Points on a hilly landscape, in no order, each with its height.
A ball rolls from a point to whichever of its 2 nearest points has the largest drop for the distance, and stops where none of them is lower. Distance is the straight distance between rows; heights are no part of it.
rep: [127 138  93 146 111 138 124 116  96  97  76 127 144 111  96 180 172 154
 109 126]  h=785
nater: [ 93 136 130 172 121 108 131 103 133 149 117 115 158 109 149 135  70 164
 129  78]  h=502
pogek: [140 161 159 165 103 148 131 133 196 106 168 174 148 175 102 131 149  63
 147 144]  h=578
Zefa: [165  93 116  88 146 145  89 129  76 118 147 122 103 145 103  78 120  84
  89 185]  h=689
rer: [130 132 127  66 123 104 143 117 149 167 141 113 107 179 141 114  82  74
 165 148]  h=718
dages: [126  99 139 101 151  75 101 117  77 127 144 111 126 129 128  67  58 160
 144 128]  h=482
zavuv: [ 99 139 148 173 135 126 130 126 146 171  97 132 143 101 152 122 112 157
 115  76]  h=525
Mapat: [166  76 124  98 178 108 107 127  88  65 188 128 102 142  95  92 121 108
 125 174]  h=671
dogif: [138  94 195 126 166 117 134 128 152 162 155 143  71  92 180  94 150 122
 110 124]  h=627
zeko: [163  95 147 101 166 154 118 122 106 111 150 132  75 109 137 106 164  88
  84 170]  h=404
Lebe: [135 161 106  89  75  87 132 158 138 112 122 133 116 159 115 125 106 153
 181 121]  h=676
Zeful: [137 142 161 132 122 127 162 126 217 142 188 156 100 145 151 137 179 112
 147 138]  h=589
Pidem: [140 119  88 136 144 135 164  98 142  98 155 120 125 123 120 182 156  96
 124 147]  h=737
pimo: [138 173 101 114  72 118 150 159 186  95 132 128 123 166 105 164 161 141
 182 143]  h=655
nibi: [137  99  83  56 143  86  75  95  49 150 172  96 135 135 117  84  38 158
 124 152]  h=908
teba: [101 148 179 176 122 151 116 154 158 173 101 154 142 125 142  89 124 127
 127  90]  h=244
movuz: [126  88 147 123 170 133  93 135  72 140 118 117 110  97 137  78 110 137
  83 130]  h=352
Sizi: [130 124 104 158 124  83 139 127 100  74 166 125 157 125  97 144 107 163
 160 117]  h=603
mumav: [143 162  86 104  79  90 161 151 157 103 142 125 137 165 103 159 113 138
 196 131]  h=665
tuz: [109 124 134 184 141 145 157  92 131 159 135 131 152  95 140 157 153  98
 105 111]  h=693
fasel: [119 161 159 148  92 139 121 169 184 135  97 155 103 146 125 132 197 173
 136 111]  h=633
defa: [127 149 164 180 118 146 108 158 147  81 127 184 148 153  91 141 220 156
 126 142]  h=483
Gita: [104 145 109 120 106 100 102 127  91 135  91 111 154 107 123 121  41 159
 136  85]  h=825
vasut: [ 90 168 103 105  90 140 140 126 153 174  65  98 156 147 155 155  77 120
 144 100]  h=471
Lele: [105 104  74  68 154 157 106  81  91 204 126  76 140 132 165 128  58 106
 107 147]  h=875
Mav: [109 147 171 200 129 150 135 137 199 114 189 190 148 130 128 158 225 145
 119 129]  h=661
tav: [142  95  91 122 156 143 107  95  71 131 167 103 138 119 117 111  97 101
  90 161]  h=440
Nizun: [142 138 128  88 103  83 103 156  86 118 118 125 131 143 105  84  64 139
 169 114]  h=307
zuna: [106 125 111 116 124 143  85 103  85 166 102  92 150 116 141 105  40 126
  95 106]  h=789
tuve: [158 102  68  88 143 119 120 104  84  97 156  92 117 133  96 131 112 114
 122 156]  h=731
Kirop: [142 150 127 122 112 130 156 141 205 102 144 154  91 159 127 160 207 148
 151 148]  h=648
bemu: [137 131 127 101 130 123 163 115 179 159 154 116 105 155 159 144 117  98
 156 131]  h=645
Neka: [106 148 105 123 113 137 171 123 189 168  90 113 129 139 165 195 152 142
 147 109]  h=614
ligi: [110 114 111 165 131 121 111 125  63 110 108 113 177  81 127 122  87 164
 101  98]  h=429
sek: [127 130 101 154 114  82 150 105 138 102 179 113 152 142 110 145 102 136
 175 119]  h=591
mesi: [132 112 173 167 131 163 122 131 119 129 138 155 142 133 121 101 157  61
 104 138]  h=514
vulum: [142 162 164 132 117 169 123 132 187 120 108 179 102 144 120 155 230 113
  97 140]  h=489
fef: [156 127 139 130 133 163 121 128 127  95 110 151 110 129 111 149 198  84
  92 149]  h=450
difo: [123 144 118 119 105 146 110 138 121 156  52 116 126 123 130 125  93 139
 115  89]  h=487
zulop: [122 147 116 138 117 127 137 134 149 137  76 123 104 103 139 163 172 189
 134 102]  h=592
Lume: [138 125 188 166 139 125 139 173 178  74 190 179 132 142 119 106 190 154
 144 147]  h=508
fini: [151  99 162 157 156 115 139 127 133  71 178 152 125 130 112 110 156 118
 131 155]  h=694
Feren: [ 97 122  84 119 133 123 160  78 130 171 144  76 167 132 161 183  76 103
 135 124]  h=443
Tok: [132 149 174 185 115 139 122 157 153  61 166 172 172 167  73 105 162 104
 151 150]  h=597
Guta: [ 98 125  76 100 126 144  90  92  67 165 101  88 162 102 141 127  26 162
  93 104]  h=812
Lofu: [135 116 139 190 153 127 138 123 126  58 168 162 152 118  96 135 174 122
 123 139]  h=703
Tob: [134 144  97 106 109 107 165 118 163 141 143 114 131 170 137 146  97  99
 174 141]  h=660
patim: [ 91 163 102 100  98 117 146 122 167 179  93  99 154 153 152 166  63 153
 181  97]  h=499
fela: [123 105 171 176 152 146 117 146 100 113 102 145 135  88 134 104 172 144
  90 126]  h=481
Zapa: [118 146  92 102 111 114 122 121 114 145  89  95 131 122 130 133  63 151
 143 107]  h=811
Zanaf: [114 162 130 124  95 150 155 139 215 152 145 148 114 165 138 158 170 106
 148 138]  h=667
Geba: [131 145 166 149 105 164 135 121 180 163 134 166 124 142 137 130 171  62
 115 117]  h=566
ref: [124 130 164 153 115 116 124 176 157 102 125 162 106 119 135 104 185 204
 151 119]  h=523
zigo: [ 96 146 129 131 136 149 141 108 156 210  85 117 129 106 171 149 101 111
 109  87]  h=547
paz: [135 155 166 180 110 148 131 149 189  81 195 184 148 170  88 126 189  98
 144 140]  h=587
Zivo: [122 108  69  74 159 173 140  91 110 184 127  78 118 123 167 167 115  83
  94 161]  h=895
musat: [128 137 105  93 121 148 170 105 169 154 141  99 138 171 145 171 116  53
 145 146]  h=833
repar: [120  98  79  92 153  93  99  82  59 141 161  86 128 109 121 106  50 170
 118 130]  h=896
lig: [128 115 192 183 140 150 120 136 114 132 126 166 133 109 137 100 163 109
  96 131]  h=497
sugev: [121 166 118 146  97 149 137 132 170 143  72 144 138 141 122 163 173 117
 131 124]  h=604
gid: [111 143  81 117  94  90 141 118 130 119 107  98 142 122 127 173  95 179
 158 101]  h=787
kugo: [145 120 159 147 147 169 133 101 121 138 161 138 133 129 124 116 149  30
  94 148]  h=535
timak: [119 120 147 175 123  92 131 183 144  81 151 153 162 124 121 122 156 209
 168 114]  h=619
naf: [125  97 106 117 142 134  96 107  66 151 130  99 123 106 132  97  92 131
  97 138]  h=392
zapu: [138 139  99 136  94 114 110 159  59  68 106 137 173 110  77 126  97 152
 141 118]  h=346
vozam: [115 146 117 192 113 136 125 121 115  97 100 147 167 114  90 170 175 166
 114 117]  h=779
Vumis: [104 131  99 127 142 159 157  97 138 173  91 101 139 112 153 186 129 107
 108 116]  h=351
Diti: [160 134 133 117 111 113 142 145 169  95 156 138  99 163 121 118 135 124
 169 147]  h=637
lov: [123  97 101 148 145 163 110  98  68 139 114 104 155  86 123 140 130 114
  67 132]  h=719
rotar: [ 97 139  99 175 112 122 133 118 124 126  95 122 160  98 131 168 114 187
 118  83]  h=574
lote: [138 149 144  93  97 121 135 145 174 169  94 120  90 155 150 105 113 133
 159 109]  h=697
poro: [115 113 106 147 148 138 153  80 117 150 156 104 152 106 142 171 127 100
  98 131]  h=715
mif: [115  96 138  98 154 108  86 132  64 144 105 106 129 102 135  56  44 163
 123 115]  h=459
vit: [139 137 107 123 116 115 115 148 116 107  79 125 106 102 119 134 147 194
 138 105]  h=582
keb: [129 135 115 114 115 134  98 147  83 124  63 116 129 111 113 111 108 143
  96 109]  h=462
detid: [141 127 163 167 132 131 117 159 148  70 146 167 132 146 107 114 190 133
 134 148]  h=496
nefik: [146 131 149 126 146 128 172 107 210 115 193 150  89 113 153 168 203 120
 131 146]  h=577
lub: [148 128 107  83 118  91 122 115 105 108 146 112 111 152 105 109  86 115
 169 144]  h=696
kini: [124 111 133 137 127  91 111 145  65  83 142 125 166 122 105  89  81 156
 159 122]  h=419
sorok: [124 136 118  90 141 146 118 126 147 192  56 111  91 101 158 133 116 157
 111  92]  h=295
Zeref: [146 125 135 154 136 150 145 114 170  93 157 159 119 141 106 162 191  89
 121 150]  h=449
Fir: [105 133 209 196 127 147 114 180 152 142 128 188 152 115 135  90 192 141
 118 114]  h=634
Rorag: [103 166 161 188 120 139 159 127 220 144 190 155 147 140 130 169 207 141
 128 116]  h=670
direv: [143  86 116 119 156 120  92 122  46  84 175 115 156 132  87  80  93 116
 110 158]  h=173
luku: [151  87 148 132 165 102 133 143  98  49 176 138 123 131  86 100 137 117
 141 164]  h=683
nusi: [162 105 138  76 151 107 111 116 109 105 160 110  92 158 122  78  93  90
 137 169]  h=649
vudi: [107 151  62  74 112 104 149 109 116 149  91  77 131 138 151 170  58 154
 150 117]  h=828
rig: [127 144 135 194 104 127 124 146 123  68 126 160 167 128  80 146 172 152
 140 120]  h=773
sogut: [129 101 121  86 154 156 155  90 141 179 159 105 102 128 176 154 117  56
 107 152]  h=617
Fabut: [100 102  78 104 158 105 115  75  81 168 138  75 136 103 155 135  50 155
 112 128]  h=878
zonu: [134 138 123  97 116  72 126 158 111 113 134 126 107 123 126 111  91 198
 172 110]  h=556
zav: [107 120 153 109 132  66 103 134  96 144 127 125 139 132 137  64  36 158
 163 106]  h=504
les: [118 124 210 162 141 160 128 150 166 162 132 180 110 104 156 102 187 115
 104 100]  h=537
rir: [123 131  82 153 115  96 152  92 112 105 160 103 177 136 106 175  86 117
 152 127]  h=576
vuvu: [119 150 192 155 124 172 114 148 156 170  88 171 109 106 146 115 194 108
  90 106]  h=524
motud: [101 146  81 126 111 113 161 108 151 146  94  93 123 120 148 192 114 180
 149 103]  h=778
vis: [104 161 141 194  85 114 113 178 121  90 109 160 188 129 113 120 126 206
 157  88]  h=391
Tef: [115 138 179 116 141 145 115 145 166 191  92 139  80 101 170  87 136 131
 118  88]  h=242
rozom: [131 140 149 163 103 134 112 139 111 120 117 140 151 141 113  98 125  98
 126 122]  h=360
dabe: [125 125 139 127 133 165 166  97 177 159 141 141 130 144 156 173 169  51
 111 142]  h=690
Paza: [135 151  97 123  89 156 113 128 102 130  68 120 138 143 113 128 124  85
 107 129]  h=882
gafe: [ 96 144 111 120 125 107 166 103 171 199 125  99 140 139 164 158  72 134
 169  94]  h=526
sefif: [149  88 175 128 155 127 103 186  66  74 112 152 126 135 120  79 139 134
 117 153]  h=401
nevim: [157 150 105  81  95  95 147 129 148 118 148 119 111 177 106 119  88  93
 173 141]  h=677
zapok: [106 139 189 156 133 147 134 142 184 205 108 156 115 105 167 103 131 123
 124  80]  h=213
peban: [122 129 145 112 144 151 124 134 158 184  78 127  81 106 162 127 156 138
 106 105]  h=267
Tib: [112 125 107 151 141 141 103 117  81 131  82 114 144  81 135 140 107 158
  77  99]  h=395
kar: [114 110 140 172 148 120 119 127  94 110 103 134 143  82 133 116 141 170
 110 107]  h=465
rize: [126 185 132 122  69 154 122 167 193 137  97 165 117 173 112 149 198 154
 139 129]  h=624
mimu: [105 145 175 191 120 112 123 157 168 152 155 159 144 127 142 100 135 168
 144  96]  h=545
ruli: [139 118 163  95 122 114 102 178 110 114 105 135  99 138 123  64 111 144
 144 127]  h=373
botad: [151 122  64  70 123 102 127 106 104 107 164  92 114 153  97 137  87  99
 153 165]  h=712
vuted: [131 152 149 174 105 127 144 143 180 122 160 146 150 160 113 122 144 105
 155 131]  h=565
vof: [135 126  74 120 121 134 140 106  94 104 121  88 140 119 108 162 114 107
 114 149]  h=613
sigig: [158 154 139 139 126 171 142 116 183  87 139 178 115 143 102 175 229 101
 102 159]  h=469
semol: [101 140 192 180 125 134 121 170 185 160 140 164 135 110 157 109 177 190
 124  90]  h=536
gite: [147  99  66  85 148 179 102 117  71 134 113  94 103 112 120 125 131 121
  78 159]  h=749
kebu: [161 136 138  82 117  75 131 148 133  73 182 139  99 168 105  87 106 128
 190 147]  h=621
rop: [125 116 120 115 133 119  86 140  71 123  93 108 132 105 128  90  73 158
 111 112]  h=437
vafu: [154 119 135  80 145 118 145 116 172 143 150 125  56 139 158 125 147  97
 138 156]  h=259
Rutuz: [132 134 158 109 116 132 103 156 125 149  74 141  98 142 146  67 109 127
 138 113]  h=390
gadur: [105 186 123 164  91 140 138 145 201 137 125 159 151 160 109 178 221 165
 138 127]  h=698
depo: [129 106  63 118 147 125 171  85 128 117 154  90 131 117 131 194 130 122
 122 150]  h=751
peko: [151 106 139 130 156 125 158 112 174 111 152 142  70 101 150 170 212 136
 112 145]  h=558
bal: [108 124 124 152 146 118 172 107 183 165 157 116 121 111 167 169 147 139
 138 118]  h=692
gegek: [160 120 166 103 153 127 158 107 185 126 190 140  68 143 156 117 153  72
 130 156]  h=229
Kesos: [142 133 145  99 104  82 103 190  86  90 112 148 133 139 100  79  84 167
 185 121]  h=331
fad: [ 91 162 114 147 118 119 159 122 182 183 112 114 147 120 159 162  93 169
 152  75]  h=548
Tapu: [132 144 194 184 142 153 129 147 177  85 183 200 134 131 111 135 229 129
 115 146]  h=651
gofup: [161 113 164 144 165 164 130 105 131  74 163 164 118 126 111 137 186  54
  83 165]  h=501
rik: [138 108  85  71 160 125 126  82 122 155 161  88 107 155 144 143  94  75
 132 168]  h=336
lenir: [149 103 174 146 161 132 139 126 144 106 157 157  86 100 145 144 214 120
  90 151]  h=541
gir: [126 146 207 174 115 150 112 170 165 120 129 186 137 155 126  78 176 120
 130 126]  h=625
fim: [147 112  96 134 124 116 126 130  97  75 126 116 133 120  87 138 144 137
 135 141]  h=760
zekol: [129 116  83  85 136 136 119 111 106 149  92  89  98 100 146 137 113 150
 111 124]  h=742
durir: [140 141  98 130 106 136 108 130  72 102  93 117 143 132  85 133 121 107
 113 128]  h=869
Rivu: [128 124  64 111 132 101 135  89  89 105 167  88 163 133  99 153  63 114
 137 138]  h=543
zerok: [113 113 111 123 139 116 162  85 154 162 147 100 108 113 158 163 117 128
 123 123]  h=707
gugo: [126 142 151 152 115 128 142 156 188 120 141 160  99 141 131 147 213 180
 142 128]  h=640
Div: [125 132 195 169 116 142 121 170 146 101 159 160 149 156 119  73 144  93
 142 132]  h=615
Vituv: [160 133 136 130 110 129 113 145 122  81 133 152 134 160  86 100 125  95
 150 142]  h=618
tuf: [117 164 137 164  89 117 120 167 135 106 110 150 162 140 110 127 145 169
 152 106]  h=382
Lipeb: [147 148 105 137 107 140 130 131 132 105  75 147 121 125 104 184 203 142
 116 137]  h=793
Gife: [111 141  84 132 100 124 100 113  68 121  92 102 177 111 118 127  50 138
 116 108]  h=842
gugid: [157  94 106  76 151 153 104  99  94 139 172 108  97 150 131  92 105  62
 101 178]  h=679
Tabe: [105 116 155 191 132 111 122 157 118  96 124 148 156 110 126 112 143 188
 139 108]  h=622
timev: [ 93 134 141 131 138 166 163 104 164 210 110 123 144 113 173 172 134  78
 107  97]  h=573
Puza: [102 147  76 101 104 141 165 109 149 168  78  84 166 143 148 199  96 123
 154 107]  h=439
luva: [157 104 180 114 166 115 135 114 150 106 209 149  82 145 136  91 137  80
 122 162]  h=258
zozu: [152 128 140 107 115  84 126 143 109  90 172 144 136 161  96  77  83  95
 179 142]  h=606
vorad: [143 116 134 138 135  90 136 116 127 100 174 134 134 145 108  94  90 105
 155 141]  h=590
neso: [127  87 150 165 169 130 125 107  92 128 160 122 130  80 137 110 132 114
  92 138]  h=656
fusa: [142 140  83  84 108 146 160 117 147 131 110  99 139 159 119 176 137  64
 140 160]  h=822
rifid: [157 137 163 105 104 123 113 196 126  94  99 152  98 163 110  80 132 128
 161 140]  h=358
fes: [172 130 151 115 121 123 124 151 147  74 145 142  97 168 102 105 155 100
 147 160]  h=628
Nadav: [138  88 166 133 160 124 110 146  92 101 127 127 120 118 138  86 132 126
 112 131]  h=380
danuz: [112 141 165 171 125 156 104 146 114 155  70 145 150 112 131 102 118 124
  97  87]  h=278
Pas: [141  94 179 111 146 107  98 177  63  86 119 145 136 139 108  56  97 135
 141 155]  h=415
fub: [152 109 170 104 150 115 137 145 164 121 154 143  50 125 167  97 160 143
 133 139]  h=610
Tuli: [148 139 136  75 106 104 133 132 163 150 127 119  82 170 138  96 105 107
 159 140]  h=705
vasa: [178  89 160  81 175 105 109 113 110  89 181 125  74 142 123  75 123 104
 124 183]  h=659
meseb: [109 139 127 125 129 146 120 114 123 187  80 105 134 109 152 123  74 131
 120  91]  h=515
venaz: [116 178 125 141  85 162 133 150 175 150  63 158 123 148 115 174 208 166
 126 120]  h=616
zosu: [140  91 156 126 151 104  98 164  41  79 139 136 171 140  96  69  92 105
 134 159]  h=438
viti: [101 177 145 149 107 152 148 144 212 165 115 165 124 139 150 181 209 158
 135 119]  h=687
Kozu: [130 112 108  58 140  94  79 125  39 132 155 108 131 133  97  66  45 137
 145 152]  h=918
voko: [123 119 151 113 154  95 120 119 127 159 129 118 102 118 157  80  82 149
 140 114]  h=520
Peki: [177 121 144  56 133  96 119 143 134  73 164 133  85 167 110  90 112  97
 156 167]  h=635
ruruv: [134 120  76  79 143 141 149 114 129 147  91  92  92 118 152 175 144 135
 110 140]  h=755
Zikub: [124 172 140 118  98 149 154 144 240 134 158 157 107 166 134 164 208 146
 153 143]  h=657
Zur: [132 118 121 123 156 170 166  85 156 149 168 124 139 125 133 174 147  21
  97 156]  h=704
kirir: [118 129 195 169 138 133 125 182 166 136 113 163 106 106 146 104 203 189
 127 100]  h=529
lop: [107 137  90 126 127 171  97 111 100 153  53  95 138  83 137 146  93 163
  74  96]  h=359
sefu: [125  85 103  94 169 164 152  77 126 170 180  94 121 119 161 176 140  54
  84 163]  h=632
bur: [ 97 105  89  65 166 172 136  82 116 210 128  71 145 148 175 155  79  73
 104 146]  h=885
fil: [132 140 122 158 107 120 138 137 140 125 118 137 136 128 119 131 136 146
 140 114]  h=400
Noge: [119 105 149  88 158  85 102 110 115 185 146 109 105 135 145  67  66 120
 132 134]  h=498
guzag: [115 157 164 200  97 126 131 163 183 134 173 158 153 157 130 106 157 136
 153 113]  h=555
zana: [140 122 107 143 135 152 136 104 104 114 121 114 136 116 106 155 153  89
  98 145]  h=585
faz: [146 159 148 160 101 161 127 153 143  82 108 175 135 158  85 150 222 117
 116 154]  h=470
Befuz: [ 97 133 134 180 131 127 163 121 193 149 168 139 143 127 148 167 184 143
 146 113]  h=681
vorap: [157 118  96  94 118 119 105 139  53  72 141 111 141 138  69 110  88 113
 137 147]  h=276
Vuzat: [113 128 206 191 139 145 128 169 155 105 159 195 141 118 132 114 225 155
 115 126]  h=641
zolo: [120 115 112 110 139  98 134 105 130 148 117  96 103 110 149 142 101 147
 131 112]  h=725
tize: [153 152 123  99  93 106 133 167 144 109  99 138  95 151 108 119 143 157
 164 137]  h=685
Lem: [102 119  49  51 138 124 126  97 106 173  96  62 130 124 155 168  60 149
 125 128]  h=846
ral: [109 136  76 109 121 138 145 106 113 151  85  95 148 124 144 177 105 120
 122 124]  h=399
Silab: [107 151 114 127 131 133 153 120 186 169  82 127 106 107 164 186 167 177
 132  99]  h=602
Netu: [115 104 145 183 154 126 145  97 114 140 173 131 142 111 141 127 136  95
 107 119]  h=674
kife: [125 116 135 117 137 102 116 103 103 157 152 106 134 145 130  87  62 106
 139 132]  h=468
Musod: [119 109 160 154 157 157 129  99 111 169 130 134 118  86 157 129 153  90
  78 118]  h=673
Teb: [140 137 114 151 117 126 130 141 114  59 117 142 143 124  80 152 176 141
 130 137]  h=768
dida: [132 120 141 141 123 110 111 143  77 101 123 137 154 139 106  87  98 119
 132 129]  h=394
Notu: [161 121 127 115 136 179 126 107 132  97 146 144 110 132  97 138 186  39
  83 155]  h=476
Ruke: [114 150 132 122  88 104 112 166 102 116  68 137 149 113 125 105  66 195
 160  74]  h=398
gemi: [113 113 194 171 137 121 125 187 164  89 160 172 133 130 132 101 186 193
 145 140]  h=517
Sebun: [101 147 164 162 101 103 103 207 110  85 105 161 179 123 116  93 100 220
 168  91]  h=396
gosu: [124 160 112 131  79 108 116 158 103 112  92 132 148 127 104 117  87 164
 160 100]  h=384
dos: [139 165 129 122  88 147 120 154 139 110  80 145 129 156 100 120 154 104
 132 132]  h=436
keni: [100 103  71  73 155 143 126  80  96 189 116  64 131 102 157 147  57 147
  94 128]  h=861
busiz: [140 102 119 133 152 164 133  89 105 137 152 121 120 112 121 136 148  58
  89 155]  h=559
nus: [153 121 167  99 117  93 108 214 108  73 114 161 116 149 115  72 126 159
 175 141]  h=345
soru: [115 137 101 114 145 148 110 124 109 169  53 101 100  83 150 142 114 175
  94  79]  h=325
Dup: [143 129 118  97 109 105 123 151 121 122 101 111  92 130 134 112 121 148
 149 126]  h=695
zete: [110 161 136 138 104 144 157 146 220 186 125 143 117 145 163 157 164 137
 153 119]  h=678
zemo: [126 122  89 118 145 149 162  86 148 130 151 100 142 138 137 184 147  53
 114 158]  h=720
Kip: [106 120  52  89 129 124 145  80 107 153 144  74 171 143 140 170  48 110
 135 140]  h=435
Vigar: [154 116 140 142 123  90 133 142 128  73 174 141 133 153 113 102 116 150
 176 135]  h=579
rel: [129 102  93 144 131 147  94 101  40 114 133 101 171 106 110 114  83 126
  81 131]  h=304
Dorir: [107 124 145 151 150 133 133 132 142 168  80 131  97  80 159 147 156 194
 109  80]  h=554
zaga: [166  99 121  97 172 139 130  86 128 118 189 115  99 145 118 112 121  56
 113 177]  h=664
tevor: [112 123 133 104 147 149 160  97 155 208 131 112 118 115 174 148 111  69
 108 121]  h=596
Sok: [146 129  93  93 106 112  89 157  39  81 106 121 150 123  91 110  86 147
 132 139]  h=317
vevu: [156  81 154 107 174 144 104 129  73 123 138 119  89  95 138  85 143 116
  73 152]  h=381
Sef: [115 156 157 119 105 139 137 162 192 176 125 143  99 150 156 118 144 137
 155 111]  h=686
dis: [ 86 122  87 111 148 158 163  83 138 196 109  83 162 116 181 187  94  98
 111 119]  h=397
sabu: [131 169 153 167  93 151 123 156 140 102  98 167 152 162 103 128 177 112
 127 132]  h=455
dovif: [126 102 119 145 150 177 132  84  94 168 126 114 144  77 148 157 155  89
  67 125]  h=699
zib: [129  97 114 128 148 117  91 119  29  98 142 113 163 106  99  90  67 144
 105 141]  h=237
kezub: [128 130 111  95 123 122 131 136 132 142  74 107  88 107 136 137 121 192
 134  94]  h=575
zuvu: [146 114 130 107 134  71 133 150  98  84 156 123 114 126 114 103 108 170
 171 133]  h=567
Kamod: [117 162 147 152 106 169 139 116 160 169  98 146 140 135 140 152 165  81
 107 121]  h=586
zol: [137 160 144 108  83 135 109 159 129 136  73 139 120 155 124 100 111 112
 140 124]  h=412
zagaz: [105 120 134 161 136 115 124 100 120 170 136 112 154 106 153 107  69 125
 119 100]  h=472
Bimup: [138  89 176 115 162 103 124 145 135 138 140 133  73 119 159  77 130 137
 128 131]  h=620
vagug: [118 158 135 165  99 155 113 132 119 138  75 146 164 138 117 130 129 100
 110 101]  h=319
fur: [138 127 137 179 141 139 142 125 161  45 173 168 153 150  74 159 201 128
 136 145]  h=711
vav: [107 113  89 116 142 164 104  81  81 184 108  83 148 113 141 122  68 108
  72 123]  h=764
kes: [110 124 124 164 125 102 107 139  80  84 106 129 153  90 124 131 104 183
 132 106]  h=448
ses: [123 137 124 160 100  74 138 160 117  67 168 144 168 128  98 129 138 188
 183 118]  h=612
zat: [129 144 201 159 126 156 126 136 186 165 159 177 124 130 161 112 180  78
 122 114]  h=550
ful: [134 126 171 134 135 122 143 140 187 146 161 151  85 129 160 111 165 117
 141 133]  h=600
kobi: [105 160  81 119  99 117 127 119 126 137  67 104 130 106 133 166  73 179
 139  75]  h=798
sifi: [142  91 106 123 156 163 100 119  62 135 108 110 113  94 115 119 150 123
  66 140]  h=736
Mudud: [105 116 101 108 137  65 133 103 124 158 127  98 115 110 157 126  46 190
 155 103]  h=527
sepit: [128 109 129 153 138 109 120 108  90 131 154 112 153 122 134  93  78 123
 123 115]  h=434
bize: [148 104  74 115 151 106 128 117  79  54 165 104 131 121  75 154 124 139
 127 155]  h=748
Morap: [117 133 131 116 116  89 107 160  60  95  94 133 161 102 120  95  54 195
 148  96]  h=411
nevuk: [120 128 112 104 114  80 122 125 113 128 114 105 121 104 135 113  62 203
 165  91]  h=544
nutaz: [132 132 137 166 128 131 150 118 146 118 139 145 128 127 111 144 171 110
 123 127]  h=426
meb: [106 146 103 103 110 126 167 127 184 169 110 107 115 145 158 162 112 118
 155 123]  h=629
Devuz: [131 151 129 137 116 147 165 115 193 139 141 140 134 148 136 177 172  79
 137 143]  h=680
mebus: [145 126 175 157 118 133 117 164 128  68 148 161 151 161  89  83 137  94
 143 158]  h=605
gupon: [152 148  78  82  95 141 140 128 132 114  90 111 110 145 101 163 142 105
 134 147]  h=810
Moge: [119 116 162 155 149 130 134 131 128 160 118 140 111  97 152 109 137 124
 106 110]  h=654
fosu: [113 107 148 126 140  80  98 146  49  96 128 131 165 111 117  74  52 185
 135 113]  h=427
zopop: [122 137  83 165 102 129 113 114  72  97  98 116 181 113  95 138  94 125
 112 118]  h=857
romud: [121 117  56  90 131 118 108  78  74 144 157  78 159 133 127 140  49 133
 128 147]  h=492
reram: [102 131 174 178 144 145 119 137 146 169  89 157 128  76 161 125 150 161
 101  82]  h=542
Lesi: [130 155 122 148  85 114 111 162  89  76  93 154 178 144  91 120 111 152
 156 108]  h=363
Kab: [ 95 152 112 177 106 116 146 127 166 152 114 126 157 112 140 155 120 184
 153  85]  h=561
seb: [148 115 111  78 141 134 142 108 141 142 141 101  91 147 138 137 128  84
 122 159]  h=296
bom: [159 100 106  91 154 131 103 137  50  64 164 117 144 152  75  90 103  97
 130 183]  h=228
sas: [164 104 135 112 158 163 123 125 107 112 109 136  79 108 124 139 203  98
  78 156]  h=428
sabod: [126 115  71  79 141 112 138  80 125 153 171  77 149 156 130 145  62  89
 147 159]  h=383
sukud: [106  92 129 122 158  70 117 115 105 148 143 109 112 106 149  90  66 183
 151 112]  h=503
vol: [128 107 135  74 135  98  77 159  29 118 113 125 129 129 111  58  47 148
 136 137]  h=926
bag: [155  87 167 145 174 153 139 113 130  96 179 153 106  94 124 135 190  90
  91 149]  h=522
mem: [151 140 100 116 115 138 142 122 131 101 103 131  99 143 105 182 175 116
 129 153]  h=800
vezav: [151 120  65  72 129 168 127 109 100 136 100  89  97 118 125 157 148 115
  97 160]  h=759
vono: [152  92 105  80 175 152 134  82 123 149 201 100 106 122 135 141 129  57
  82 180]  h=650
Rano: [124 171 176 149  99 177 123 150 179 162  89 184 108 138 137 142 210 124
 104 122]  h=507
Levu: [109 106  95 130 147 147 132  88 108 173 125  92 142 103 152 146 105 120
  90 120]  h=738
zamep: [130 124 135 114 152 126 120 148 120 143  68 116  82  86 150 117 141 197
 114  85]  h=564
zubu: [147 168 130 101  83 113 141 167 201 102 155 149 108 182 116 124 155 136
 178 147]  h=646
zokeg: [126 140  68 138 106 130 149  93 114 113 117 107 184 135 103 184 106 109
 132 131]  h=595
kod: [108 128  74 131 127 111 172  93 142 132 131  93 147 122 140 196 116 150
 136 120]  h=766
ridav: [129  86 186 159 172 129 123 123 112 162 153 134 106  89 164  85 142 115
  94 130]  h=639

Call two points neighbours if one is among the 2 nearest of the other. Go from one point of each pair to the other, from neighbour to neighbour, staying as low as possible. Name the highest point that can't be avoided.
sepit / Vumis => rotar
direv / sepit => vof
zapok / direv => fosu
dages / sepit => voko
gegek / Vumis => Feren

For each start below, name the point where the ball stops.
fusa => sepit
Zikub => tuf
dogif => movuz
